A landscape with many peaks, sampled at points; each row gives a point and its height.
From any point a climber takes the steepest step (rise divided by distance) to one of its 2 nearest points. It stops when none of these is higher. Distance is the straight distance between rows; heights are no part of it.
Tameg: [124 173 115 174 108 192 123 140 193  73  84 111  94 164 116 130 106 194
 124 125]  height 495
rufe: [132 178 134 197 119 191 134 133 165 109 104 141  71 145 121 127 124 188
 101 131]  height 470
fos: [137 126 158 111 131 159 103 146 116 120  52  48 147 173 158 114 123 143
 153 111]  height 557
vef: [123 125 111 103 130 121 129  87  89 108 120  79 134 149 113 128 103 155
 165  96]  height 314
kuzos: [139 189 129 107 158 158 153 159 126 105  84  93 184 143 140 121 139 136
 188 156]  height 200
simep: [142 118 132 120 109  66 140  95 128 129 138  64 151 102 115 148 127 149
 159  78]  height 361
lifo: [112 142 111 104 129  88 107  91 137 144 199 161 163 137 168 159 136  73
 105 164]  height 541
vuv: [169 106 175 158 170 161 130 130 154 125 150 156  54 147 124 139 108 116
 152 131]  height 536
Leli: [110 109  95 155 125 168 113 161 156 101  91 148  70 145 123  88  75 185
 124 102]  height 586
puge: [102  76  71 135 131 105 103 119 134 152 180 146 142 105 163 112 176 100
 113  87]  height 412
Zuk: [124  88 148 114  92  57 108 136 131 157 128  92 141 137 105 101 127 199
 146 123]  height 248
rur: [130 163  85 118 124  98 142 121 138 169 153 111 157  87 152 144 171  74
 137 115]  height 53
Kabav: [111 126  93 121 137 106 126  91  99 141 180 143 146 129 128 141 151  96
 124 112]  height 203
lofid: [140 135 149 152 137 174 138 168 145 138  99 152  62 126 129 113 118 127
 109 154]  height 545
gul: [140 117 182  91 114  68 133 121 132 114  99  71 186 163 125 148 108 162
 155 125]  height 592
Nuza: [131 181 137 106 113 103 190 132 118 109 113 144 167 132  85 162  85 140
 150 163]  height 279
Lazuz: [107 126  87 167 129 186 127 141 157  97 122 165  71 129 102  99 107 168
 105 135]  height 617
muta: [133 136 171  94 144 117 120 124 131 123 100  56 173 179 119 135 117 161
 179 155]  height 703
parud: [168 101 177 182 157 171 111 112 165 103 181 201  82 156 124 148 121 105
 135 132]  height 581
Nus: [127 105 118 162 118 149 123 193 154 135  81 102  88 141 155  94 104 162
 141 114]  height 537
Zat: [130 158 105 114 117  90 150 142 148 183 150 123 162 116 127 143 160 100
 154 158]  height 91
banag: [138  60 158 119 154 147 122 137 109 104 122 161  48 138 114 122  85 127
 138 124]  height 486
nepo: [122 149 124 162 142 194 119 134 134 143 129 156  88 139 137 109 141 112
  87 153]  height 527
Gogot: [137 141 147  98 151 142 119 145 134 107  79  44 188 179 150 124 135 140
 179 130]  height 621
Sesat: [129 109 121 139 122 131 128 199 144 145  62  74 127 119 170 106 136 141
 150 111]  height 503
patek: [126 190 116 148 142 192 145 176 139 146  95 111 120 125 137 105 148 115
 145 167]  height 624
rogez: [109 143 105 148 114 176 120 131 193  68 106 110 124 181  87 117  80 186
 148 140]  height 534
Poze: [125 136 119 121 152 141 122 103  92 167 153  88 130 139 135 122 166 116
 150 139]  height 299
darob: [115  92 130 102 135  90 112  76  80 135 184 170 128 143  96 122 116 161
 114 124]  height 277
notir: [132 141 125  86 133 137 137 152 127 129 118 198 118  94 176 140 126  43
  92 155]  height 290
Pinab: [111 126 139 110 134 124 125  88  87 144 166 146 117 163  73 116 119 164
 138 161]  height 243
Rabor: [153 177 174 183 111 166 145 130 164 138 101 157  57 136 143 134 136 177
  99 129]  height 454
mef: [180 140 178 158  99  64 136 126 157 126 139  68 157  62  90 149 112 119
 113  92]  height 489
zagi: [ 99 139  79 116 117 150 181 146 149  87 100 124 161 128 113 135  80 152
 166 134]  height 479
bep: [165  87 173 123 126  96 134 106  98 118 119 136 115  67 154 144 149  74
  86  59]  height 288
Lobil: [145 140 120 117 120 118 151 180 131 125  50  74 155  91 178 122 151 123
 153  99]  height 446
zipa: [158 155 170 161  80  59 124 132 120 144 120  80 153  79  99 132 127 142
  67  96]  height 421
fabo: [131 159 118 112 145 149 146 138 101 140  92  78 158 137 137 125 145 131
 173 141]  height 223
nuzi: [112 104  73 145 121  84 138 112 136 137 174 130 144  78 150 145 150  99
 107  62]  height 296
Bipi: [ 94 151  84 115 136 164 156 103 124 124 158 165 127 134 103 138 123 102
 124 158]  height 271
Nal: [127 103 141 104 105  84 114 100 154  93 100  62 180 147 126 151  93 154
 163  48]  height 422
diz: [142 149 135 112 136 115 146 113 108 163 131  77 155 137 117 140 150 141
 176 150]  height 256
zem: [119 132 106 171 144 137 105 124 167 151 197 162  92 150  89 109 125 177
 130 155]  height 660
Fumep: [176 169 149 142 117  68 145 131 136 122 125  69 175  80 107 168 132 112
 155  98]  height 623
pivir: [127 121 116 127 122  74 135  86 103 143 162 121 143 110 102 155 129 132
 136  97]  height 278
Kiza: [110 176  95  98 135 144 126 128 117 120 136 173 151 108 194 139 143  46
  89 147]  height 342
Guk: [171 160 184 138 174 185 115 123 167 137 145 176  77 137 120 156 135  67
 138 185]  height 565
vide: [134 101 145 101 111 132 106 120 102 121  55  53 116 143 160 101 123 143
 136  76]  height 501
nel: [134 188 159 141  96  64 143 129  85 161 116 121 157 110 104 148 120 128
  88 132]  height 389
guvi: [108 102 100 127 146 139 119 103  86 134 148 135 125 123 148 115 149 114
 108  99]  height 151
lurub: [114  98  82 162 146 123 100 144 147 166 185 145 103 139 112  98 137 159
 144 128]  height 594
kopav: [166 146 128 145 116  82 141  91 129 140 151  70 154  79 117 146 152 107
 140  81]  height 464
gobad: [ 99 113 114 109 125  88  95 109 139 176 203 156 147 135 144 135 153  95
 123 169]  height 688
Lum: [130 112 123 103 113 105 116  78 107 100  97  56 148 138 126 137  98 159
 160  47]  height 363
tid: [128  91 134 111 134 134 108  93  68 119 100  69 102 128 154 103 130 151
 128  73]  height 450
Bezim: [142  65 169 112 150 131  93  94  52 116 111 120 101 124 152 102 148 129
 103  86]  height 401
nug: [114 155 147 126  96  89 157 164 108 171 102 130 168 127 119 120 138 165
 100 171]  height 154
lavak: [113  86  74 153 145 126  89 142 134 145 149 107  95 125 132  81 140 171
 147  94]  height 530
keta: [137 199 159 121 105  87 162 119  86 138 113 146 153 128  84 161  96 132
 106 150]  height 334
bos: [108 119 128 107 140 177 160 105  75  86 114 195 105 122 126 131 107  99
  80 132]  height 324
gulu: [132  87 111 122 129 107  94  94 117 146 134  58 125 133 127 104 149 170
 171  91]  height 399
dev: [125 168 152 111 102  78 161 162 133 176 118 129 176 111 114 143 145 127
 132 180]  height 126
tafe: [ 89 115  80 115 116 159 157 147 128  86  80 122 117 142 125 107  73 159
 139 111]  height 522
biv: [130 137 128 105 150  97 155 166 167  97  87  79 203 137 152 149 129 138
 176 120]  height 451
mago: [122 155 138 141 124 148 154 150 161 150 139 119 143 145  86 128 128 149
 161 206]  height 613
Mano: [ 91 132 140 137  92 116 127 166 111 164 116 132 139 144 108  87 135 198
 101 171]  height 176
Vete: [159 134 165  97 164 176 127 135 135 123 135 187  99 122 124 150 129  41
 144 183]  height 538
dol: [125 134 102 117 134 125 136 138 109 153 120 140 127  94 175 131 161  68
  99 101]  height 149
ribep: [123 111  97 133 121 112  96 104 108 109 163 147 172 105 190 143 157  61
  81  81]  height 281
difav: [134 110 132 119 121 108 111 123 103 129 132 154 137  97 201 140 163  52
  73  92]  height 198
Tomo: [127  89 155 103 131 135 137 122  83  98 125 204 122 124 152 144 118  72
  87 123]  height 381
pur: [113 160  92 151 143 178 148 142 141 151 134 119 122 139 110 117 136 130
 147 170]  height 664
figi: [110  93  92 129 127  97  98 116 147 182 198 123 138 126 145 119 179 107
 133 134]  height 549
vid: [157  81 156 124 163 152 128 129 155 105 124 133  48 145 116 133  71 127
 167 129]  height 510
midoz: [125 105 115 122 138 132 128 147 100 158 106 116 103 103 167 111 155 106
 112 110]  height 125
nep: [128 115 154 161 133 203 103 115 131  75 136 209  79 146 105 130 132 118
  64 151]  height 690
mozi: [107 178  95 109 120 134 180 110 131 122 143 155 149 124  89 156 113 116
 149 165]  height 237
Tor: [138  69 157 118 150 149 130 135 115 110 140 195  91 128 122 136 109  81
 129 141]  height 449
Ses: [117 131 117 176 128 195 112 132 150  91 136 190  63 128 107 123 131 149
  67 139]  height 649
Vup: [111 136 116 134 151 172 124  83 120 119 170 140 104 162  76 111 121 152
 133 168]  height 220
lud: [159  72 189 108 139 120 112 107  71 128 119 138 113 108 157 135 156  80
 103  96]  height 345
kuzu: [119 144 107 123 127 158 172 204 155  99  49 119 146 120 155 119 113 129
 149 143]  height 229
Mevam: [110  99 137 106  91  66 120 137 109 150 127 140 129 128 103  98 105 193
 120 128]  height 217
pigam: [138 121 143 163 113 163 139 187 171 118  79 136  67 137 131 114  90 154
 123 137]  height 558
lupun: [117  78  92 131 114 102  66  83 101 109 205 164 186 132 163 122 150 103
 110  92]  height 618
lufun: [131 128 154 140  73  50 133 142 117 153 107  90 162 101 123 123 146 176
  82 108]  height 366
zadif: [112  83 112 112 139 103  85  75  95 129 211 184 169 146 112 125 146 128
 115 105]  height 380
mugom: [142 196 160 135 146 201 122 155 124 147  93 140  91 121 139 110 150 100
 117 186]  height 599
maluf: [136 110 125 119 141 136 111 111  99 159 118  51 125 128 144 100 169 139
 159 113]  height 344
Gos: [105 148 107 144 153 185 103 114 123 156 165 140 123 152 139 114 157  96
 115 165]  height 531
tevu: [151 101 172 171 125 170  96 124 169  85 161 228  75 144 105 150 123 116
  88 149]  height 639
peda: [108 140  81 159 118 174 124 128 179  85 133 132  86 148  74 114  90 197
 139 142]  height 577
dolu: [114 170 119 171 144 206 111  84 140 102 163 146  87 155  76 134 141 155
 106 161]  height 199
bila: [ 99 114 129 123  96  95 135 146 131 160 141 159 120 141  81 101 109 182
 123 174]  height 193
fav: [ 98  83 108 113 128 146 134 154 117 102  84 149  78 124 137 100  74 161
 121  96]  height 556
kizu: [126 106 171  90 119  62 121 129 177  99  99  75 205 160 128 157 102 149
 149  83]  height 500
tigev: [121 114 129 100 124 120 124  97 105 123 140 115 121 168  89 118  84 179
 163 138]  height 272
fim: [110 138 103 168 150 167  93 113 154 149 203 155 112 158 123 112 149 125
 118 161]  height 587
fumeb: [102 135  90 123 140 187 157 107  99  98 117 157 106 134 112 110 116 122
 108 137]  height 298
Detum: [138 101 155 126  86  48 129 131 136 176 142  97 150 102 120 118 158 165
 131 122]  height 300
nonin: [129  76  97 123 130 104  84 123 133 148 160  97 114 138 110  98 126 187
 173 107]  height 466
Koven: [170 170 182 128 157 170 133 156 143 146 105 159  69 114 119 137 128  93
 147 180]  height 583
Lizu: [130 130 134 108 133  85 165 168 159 123 105 102 187 143 131 152 121 155
 174 166]  height 516
tet: [101 164  84  98 143 139 121  99 127 132 178 153 161 137 161 145 143  67
 110 165]  height 429
temup: [164  92 161 109 129  92 115 120 113 117 133 169 137  82 177 169 145  40
  95  94]  height 224
zize: [120 133 140 131 132 120 150 169 170 128 121 104 161 165 104 126 113 168
 167 189]  height 573
sato: [133 142 163  87 147 184 135 122 108 111 117 200  97 125 127 133 128  62
  96 179]  height 506
sudo: [113 137 100 123 113 151 179 192 136 125  63 154 109  89 146 119 113 111
 128 137]  height 242
mur: [123 100  99 150 124  76 103  81 139 120 205 151 154  87 138 152 145  91
  99  62]  height 291
bopok: [144 153 119 120 130  97 158 159 152  87  68  62 191  98 167 147 127 123
 160  72]  height 376
Dima: [132 102 103 147 107  85  77  75 125 102 199 138 190 112 169 154 148  76
  89  81]  height 403
Tiv: [128 154 114  97 130 132 172 170 118 137  86 188 112  87 152 132 122  72
 113 136]  height 263
Duv: [167 192 170 137 106  59 139 133 116 155 121 100 169  95  96 164 135 105
 116 131]  height 469

For each start below, name the point where the climber stops.
diz: zem
bos: nep
sudo: gobad
zagi: nep
tigev: muta
dev: Fumep
temup: muta
rufe: nep
sato: pur

Call two points neighbours if one is among the 2 nearest of the other. Go from one point of each pair to the other, from neighbour to neighbour, staying as high as possible. Name the lowest point that can't be avoided.
zem / nep: Rabor
gobad / lupun: mur
pur / nep: bopok
lupun / muta: Pinab
zem / Fumep: mozi
pigam / zem: nepo
